Points on a hilly landscape, in no order, each with its height.
A ball rolls from a point to the lowest of its 2 nearest points, and stops where none of them is lower. Distance is the straight distance between rows; heights are no part of it.
nulu (h 145):   8  -1  -2 -12   1  11   0   3   9 -20   0  16  -6  15  10   7   7  -8   1  15   2   6 -10   0
fanim (h 605):  27  21 -14   1  -8 -17   9   8 -17   3   0   2  -7  11  -7   6   2  -3  10 -13 -15  -7   2  -1
rar (h 408):   3  -2   9   7  -6 -10   2 -12   5   5  20 -18   1  -6 -10   0  -4   1 -11 -10   3   6  24   5
rofal (h 305):   4  17  10  16  -4  -8   7  -3  -7  -4   4 -10  13  -3 -10   4  -1  -5  15 -11 -12   6   7   3
Voror (h 306): -11 -12   0 -14  -8  -2  12  -8   6   4  -7   8 -11 -20  -3   1  15  18  14  14  -1 -10  -5  -8
mapa (h 375):  -2  18   7   8  -6   1  -3   1  -9 -10  -3  -1   2   5   1   1  -2  -7   4 -13 -10  14   0  -8
nodi (h 486): -12  -7   1  -7  -5   3 -14  -2   1 -14   0   4 -11  -5  -4  -8  14  12  -9   6  10  -3   1 -12
Gimo (h 239):   5  -4  19  17   2  -2  -9   4 -10   4  -8  -3   4 -16  -4  16   1  -2  -1  14  -1  -6  14  11
Buk (h 311):   2  13  -1  20   9  -3   8  12 -18 -12   5  -7  -3   1  -8  -5  10  -5  -6  -3 -10  -8  -9  -9
Led (h 451): -21 -42  -3 -12  -1 -11   2  -3  17   6  10   0  -6  -4   6 -15  -8   0   1  21   4  -1   3  -2
Kugu (h 75):   0  -2  -3 -16  10  -1   5  -4  11   7   4   4  -6   6   5 -10  17  -6  -6  16   1  16  -1  -1
bug (h 177):  14   3  -4 -11   5  -5   5  -2   6   7   1   5  -3  -3 -10  -4  13   2  -8   3  -8  10  -9   5
Zona (h 575):  17   6  -4  -6  -7  -3  -7   9 -16  -3  -9  13  -3   5   6  18   0  -4   1   1  -4  -2   5   0
Vabu (h 307):  10   6  22  14  -7 -10  -6   4 -11  -3   5  -8  11  -5 -11  12   1  -8  -7   6  -7   4  10   6
tevo (h 168):  28  20  -7  -2   8  -2  -6  10   4  -4  12  -2  14   7  -5  -5  12 -13   0 -15  -9   4  -8  11
lisi (h 574): -1 -9  4 -1  8  5 16 12 13  0  0 -1 -3 12  0  2 -1 -5 -5 21  5 -9 -5 10
pimu (h 244):  -2  -4  -4  -7   4   1   8  -8   5   5  -7   1 -12 -18 -11  -2  22  10   4  14   2 -20 -13   4
tedaz (h 590):   3  -1  -3  -5   1 -13  19  16  10  -6  16 -13   2  13  -3   5  -1 -10  -6  24   5  -7   2   5
nava (h 24): -29  -3  11   5  -7  10  12  -2   4  -1 -11  13   2  -2  13 -10   0   4  11   6  10  -3  -9  -4
fuvug (h 320):   4   3  -4   6   4   2 -12  -5  -9   7   2 -15   9  -7  -6  -3   0   2 -13 -21   9 -11   2   1
kago (h 319):  -2   5  -3   5   7  -1  15  -3  -6  -1 -11   7  -4 -11 -11   9  -7  -1  14  11 -22   9  -9  -5
retep (h 488): -14 -33   9 -13  -5  -9   1   1  16  16   8   2  -4 -19  -2 -17   0  13   2  20   9  -4   3  -2
gunib (h 571): -10 -15  -1   4  -6   6   1 -25   4  -1   9  -9 -16  -8   2  -9  -3   7   5  -1   4  18   9  -2
filuz (h 591):  23   7 -15   4 -11 -10  -2   9 -27   2  -6  10 -10  14  -2  13  -8  -1   3  -3 -18  -3  10   2
reke (h 406): -20 -34 -12 -19   5  -8  10  -3  17  14   3   5   0 -10   6  -9   0   4  19  14   1  -4  -1  -8
Nofu (h 165):   6   1  12   3   9   0 -12   2  -3   3   3 -12   4 -15  -3   7   6  -2  -7   7   9 -13  14  13
sosut (h 542):   2 -13   6  -5 -11  -8  -4  -7   6   3   1  -5  -3  -3  -7   0   2   3 -11   4   9  -7  12   5
torer (h 462): -10   3  -7   2  -5   6  -6 -18   3   1 -12   7   2 -14  -7   7 -15   5   6 -26 -14   2 -10  -5
Muruv (h 603):   2  11  -2  -2  -4 -13 -12  -5 -15   7  -4   5  -4  -4   0   4  10   3   2 -12  -7  18   8  -8
nila (h 309):   6  -3  10  23  10   4  -9   4 -17  -3  -9   2   0  -1   7  14 -10  -8  -4  11  -7   3   5   8
Fedi (h 181):  12   3  -3 -14  -4   0   2  -3   3  -8  -3  15 -15  10   5  -1  11  -8  -4  16  -5  23  -4  -2
nofir (h 499): -22  -8  11  15   6  19  -7  -8   1   2  -3   3  -3 -12   6 -16   6  12   1   0  15  -8  -3   0
livo (h 340):  15   6  -8  -4  12   8 -13  -4   4   0  10  -2  -3   9   7  -5  -1  -4  -9 -11   3   5   1  10
Giz (h 387):  14   9 -13 -12   5  13 -22   1   6  -8  11   4 -11  18  14  -8  14   3 -14  -6  11  -6   7   0
Buvo (h 422):   7   4  -4  -7  -5   9  -2   4   9  -5   9   7  -5  27   9 -12  10   1 -13  -1  12  -2   0   0
Sil (h 156):  16   8 -15 -16   2  12  -7  12   3 -19  -1  12  -3  13   3   6  -9  -6  -3   2  -3   7 -19  -1
vemer (h 457): -28 -14   6  14  11   9 -17   2  -5  -4  -8   6  -6   2  12 -11  -6   7  -3   4  12 -13  -5  -8
Dimi (h 600):  -9 -15  -6   5  -6   1  -8 -19  -2  -4   7  -7  -7   0  -1  -1 -20  -5  -4  -8  -1  20   1  -7
vuren (h 70):   8   0  -1  -1  19  -1 -10   7   3  17  -5 -10  -3 -11  -1  -6  10   3 -11   6  18 -15   5  12
Ziga (h 366):  -1   3   7  13   5   7 -11  12 -16  -6  -4   4  12   5  13  19 -14  -3   3   2   0  -5   3  -1
Rula (h 214): -24   3   9  14  -2   1   8   1  -8   6 -13   2   7   0   0 -10   1   4   0  -6   6 -10 -12  -5
met (h 494): -28 -12  13   2   0   8 -13   6   2 -10  -4   3   5  -2   9   0  -5  10   2  12  18  -8   2  -7
pofo (h 520):  -7 -18  10 -11  -3  -2   5  -5  12  10   1   0 -11  -9  -6 -12   5   7 -14  11   5   2   3   3
Nomut (h 526): -8 -2 13 -5 -2  8 -4 10  8 -4 -8  7  6  0  8  1 -2  1  4 16 16 -5  3  2
raf (h 372):  -3  13   0   4  -4   5  -4   6  -6 -21   4   3   5   6   9   6   4   0   4   3   2   3  -4  -9
Neb (h 262):   6   1 -13   7   9  -6   2  -7 -13  16  -3 -14   0  -4   1   4  -2   6  -2 -15   1 -23   6   5
repon (h 348):  -7  -6 -20  -3  17  -4  10   0   2   9 -17   4  -3   3   7   6  -2   2   4  -7  -5 -16 -17  -4
meb (h 310):  -6  12   4  -3  -2   3  -3   4   0 -15  -4  18  -3   3  12   2   4  -9  10   6  -2  24  -8 -12
Per (h 212): -21  -3   7  -1  -3   8   1  -3   3  -3 -13  15  -1   4  14  -3   0   1  14   7   4  20  -1  -8
gubug (h 251):   6  -1   0  -4   3  -6  15  -3   4   2 -13   8  -3  -6 -15   0   3  -7  -2  16 -15   8 -18  -3
Zezi (h 456):  -2  -5   1 -11  -1  11  -3  -9  12  -8   6   3  -8  -7   1   3  13   9   3   5  12  -5   1  -2
vako (h 247):  -2  12 -18   3  18  -2   0  13 -11  -9   1  -6   5   3  -4   1   5   0  -1   1  -1 -17 -11  -7
nopen (h 92):   8   6   1   5  -1  -8  12  -6   4  19   2 -13  14  -4 -15  -6  -8   3  -2 -14 -11   1   6   7
fam (h 621):   3  -4  15   2 -11  -1   5  15   1 -13  10  -3   5  12   2  15  -6  -5  -2  23   3  -6  12   1
Vobe (h 489):   5  -3   7  -8 -16   4  -7  -9   7  -5   6   2  -4   6  10   0   6   1  -2   1   6  14  18  -2
kode (h 170):  -3  -7  -3   0  14  -2  10   0   8  17  -6 -10  -7 -21  -5 -13  10  10  -4  11  12 -21  -4   4
naz (h 386):  -6 -14 -14  -5  10   3  10   2   7   8  -7   3   0   9  11   0  -5   4   8   5   5 -11  -2   1
Dimu (h 553):  -8  -5  17   7   8  10   4  17  10   0  -8   0   9   1   4   6 -11  -8  -2  18   7 -13  -9   8
Mova (h 452):  10   6  16   7 -14  -4   2 -16   2  -1  14  -8   0  -2   5   0   4  -2   4  -2   6   9  24   9
Zaso (h 618):   8  13  -9  -7   5  -6  -1  -4 -10   3 -12  12  -2  -1  -1  -4   8  -6   7 -13 -15  17  -7  -6
Vimi (h 373):  -2   6   6   1   4   7 -18 -10   0   3  -4  -9  16 -13  -9   1  -4   0 -11 -26  -2   8  -3   0
Tugi (h 153):  15  16  -3   4   3   0   1  13  -3  -9   5  -2  11   5  -6   6   1  -4  10  -7 -11  -7  -8   3
Veta (h 500): -13   8 -11  10   2   1   1  -4  -6  -1 -14   2   3  -2   3   6 -22  -1  15 -22 -13  -1 -16  -6
Nanem (h 640):   7  -5 -16  -5 -10  -6   0 -14  -8  11   1 -13 -11   4  -8  -3 -16   1  -4 -23 -11   8   6  -4
ronus (h 564):   1   1  10   2 -20  -4   3  -8  -4  10  -1  -4  -1 -14  -8  -1   4  12  -4  -4   3   1  11   1
Toz (h 417): -11 -10   0  13  16   5 -16  11  -7  -4  -5   0   1   3  16   3  -8  -2  -5   7   7  -6   4  -3
gezot (h 537): -17 -18   6   6  -6  10  -5 -15   9   4   5   3 -10 -10  10 -13   6  16   5   2  15   3  11  -7
tav (h 655):  11  -9  11   2 -19   0   5  -5  -3  -3  -2   1  -8   3 -17   8 -18  -6  -7  13 -12  12   6   6
mezi (h 421):  -4   1  -1   5   6  13  -8 -10   5  13  -9   0  11  -7  -1   2 -16   3   2 -27   0  -1  -8   2
Mokid (h 60):  10  14  -4  -3  19   2  -4   1  11  -1   8  -2  20  -3  -4   1   4  -8   7 -21  -3   5  -9   9
mukud (h 222):   2  11   7   6  -5 -11  14  -4   1  16   1 -10  15 -10 -10   9  -2  -6  13   0 -11  11  13   7
fuvi (h 514): -15 -16   2  -5  -4   2   4   1   8  -3  -3   8  -5  -4  -9 -15  12   8 -15  13   5  -9 -10  -8
Puluv (h 604):   7   2  -1  -5 -10  -6  13  18   9 -18  22 -10   6  22   0  13 -11 -14  -4  11   1  -2   4  -1
Nus (h 272):  13   6  -3  10   6   9  -7 -10  -2   1  15 -14   8   3   4 -14  -2  -7  -1 -23   1  17   1  13
fol (h 454):  -7   3   0 -12  -6  -1   3  12  16  -5  11   0   4  28   4 -10   1   2 -14   3  19 -15   8  -5
fuv (h 308): -11  11   2  21   2  -8  15  13 -14   2  -7  -5   7   1  -7  -9   1  -4   1   0  -7  -9 -14  -2
reb (h 18):  14   9 -12  -2   6  10  -1  19   2 -17  14  -3   6  16  -1   2  -9  -7   0  -4  -3  -3 -13   0
gemav (h 554):   1   8  -8   1 -11   9 -14   4  -7  -8 -13  17  -6   4   4  11  -8   3  -3  -8  -6  -6  -7  -7
nubi (h 586):  -2   6   6  -7 -11  -5  -8  -9 -14  -4  -3   0  -8 -10  -4  -2  16  13  -8  -8   5   5   6  -9
defi (h 359):  13   4  11   9  -6  -6  -2   4  -3   2  11 -12   6   2  -9  -6   3 -11 -12  -5   2   2  11  11
vano (h 180):  13  11  -4   5  15  -1   1   0   6  -3  18 -12  18   7   8  -6  -7 -12  10 -19  -4  13  -3  13
ruzog (h 530):   0  16 -11   1   4   6  -6   6  -6  -4 -15  10   5   0   9  16 -10   2  12 -16  -9 -11 -19   0
Levum (h 622):   0  -1  -1   1 -15  -9  -4 -17  -7   4   3  -5  -5   7  -2  -3 -15  -1  -3 -18  -4  28   9  -5
didos (h 637):  14  -7  14   3 -19  -3  12   8   3  -8  10   1  -1  10  -5   7 -14 -11 -14  22  -2   6  11   9
sazed (h 304):  -3  11 -19   0  18  -6  15   6  -2   4  -5   1   3   1  -7   4   1  -1   6  -5 -13  -5 -13  -1
soz (h 423):  -1   3  -5  -9   4  11   5  -5   1  -3  -4   0  -5   4  11  -2   3   3   8  -1  12 -12  -6  -1
mas (h 202):  10   1  -7  -4  -2 -16   8  -6  -4  23   4 -22   0  -7 -11   5   1   5  -3 -11  -5 -12  14   4
buz (h 633):   9  17  -4 -18  -8  -1   0  -2   4   3  -1   7   2   4   2  -3  14   2  11 -16  -3  17   0  -5
gise (h 362): -19 -28  -4 -19  -9 -14   7  -1   8  17 -10  14  -4 -11   2   1   4   9  19  12  -5  -8  -2  -4

Call two points neighbours if one is among the 2 nearest of the other. Go from one point of each pair to the other, from neighbour to neighbour, staying as low as possible. Name the highest point that can't be avoided.
nopen / vako: mapa
Kugu / nulu: Fedi
nava / Mokid: kago
nava / vako: Buk
nulu / Mokid: tevo
reb / nulu: Sil

For each start below, name the point where the ball stops.
buz: vako
Zaso: vako
fol: Mokid
torer: nopen
nodi: vako
Vobe: vuren
retep: vuren
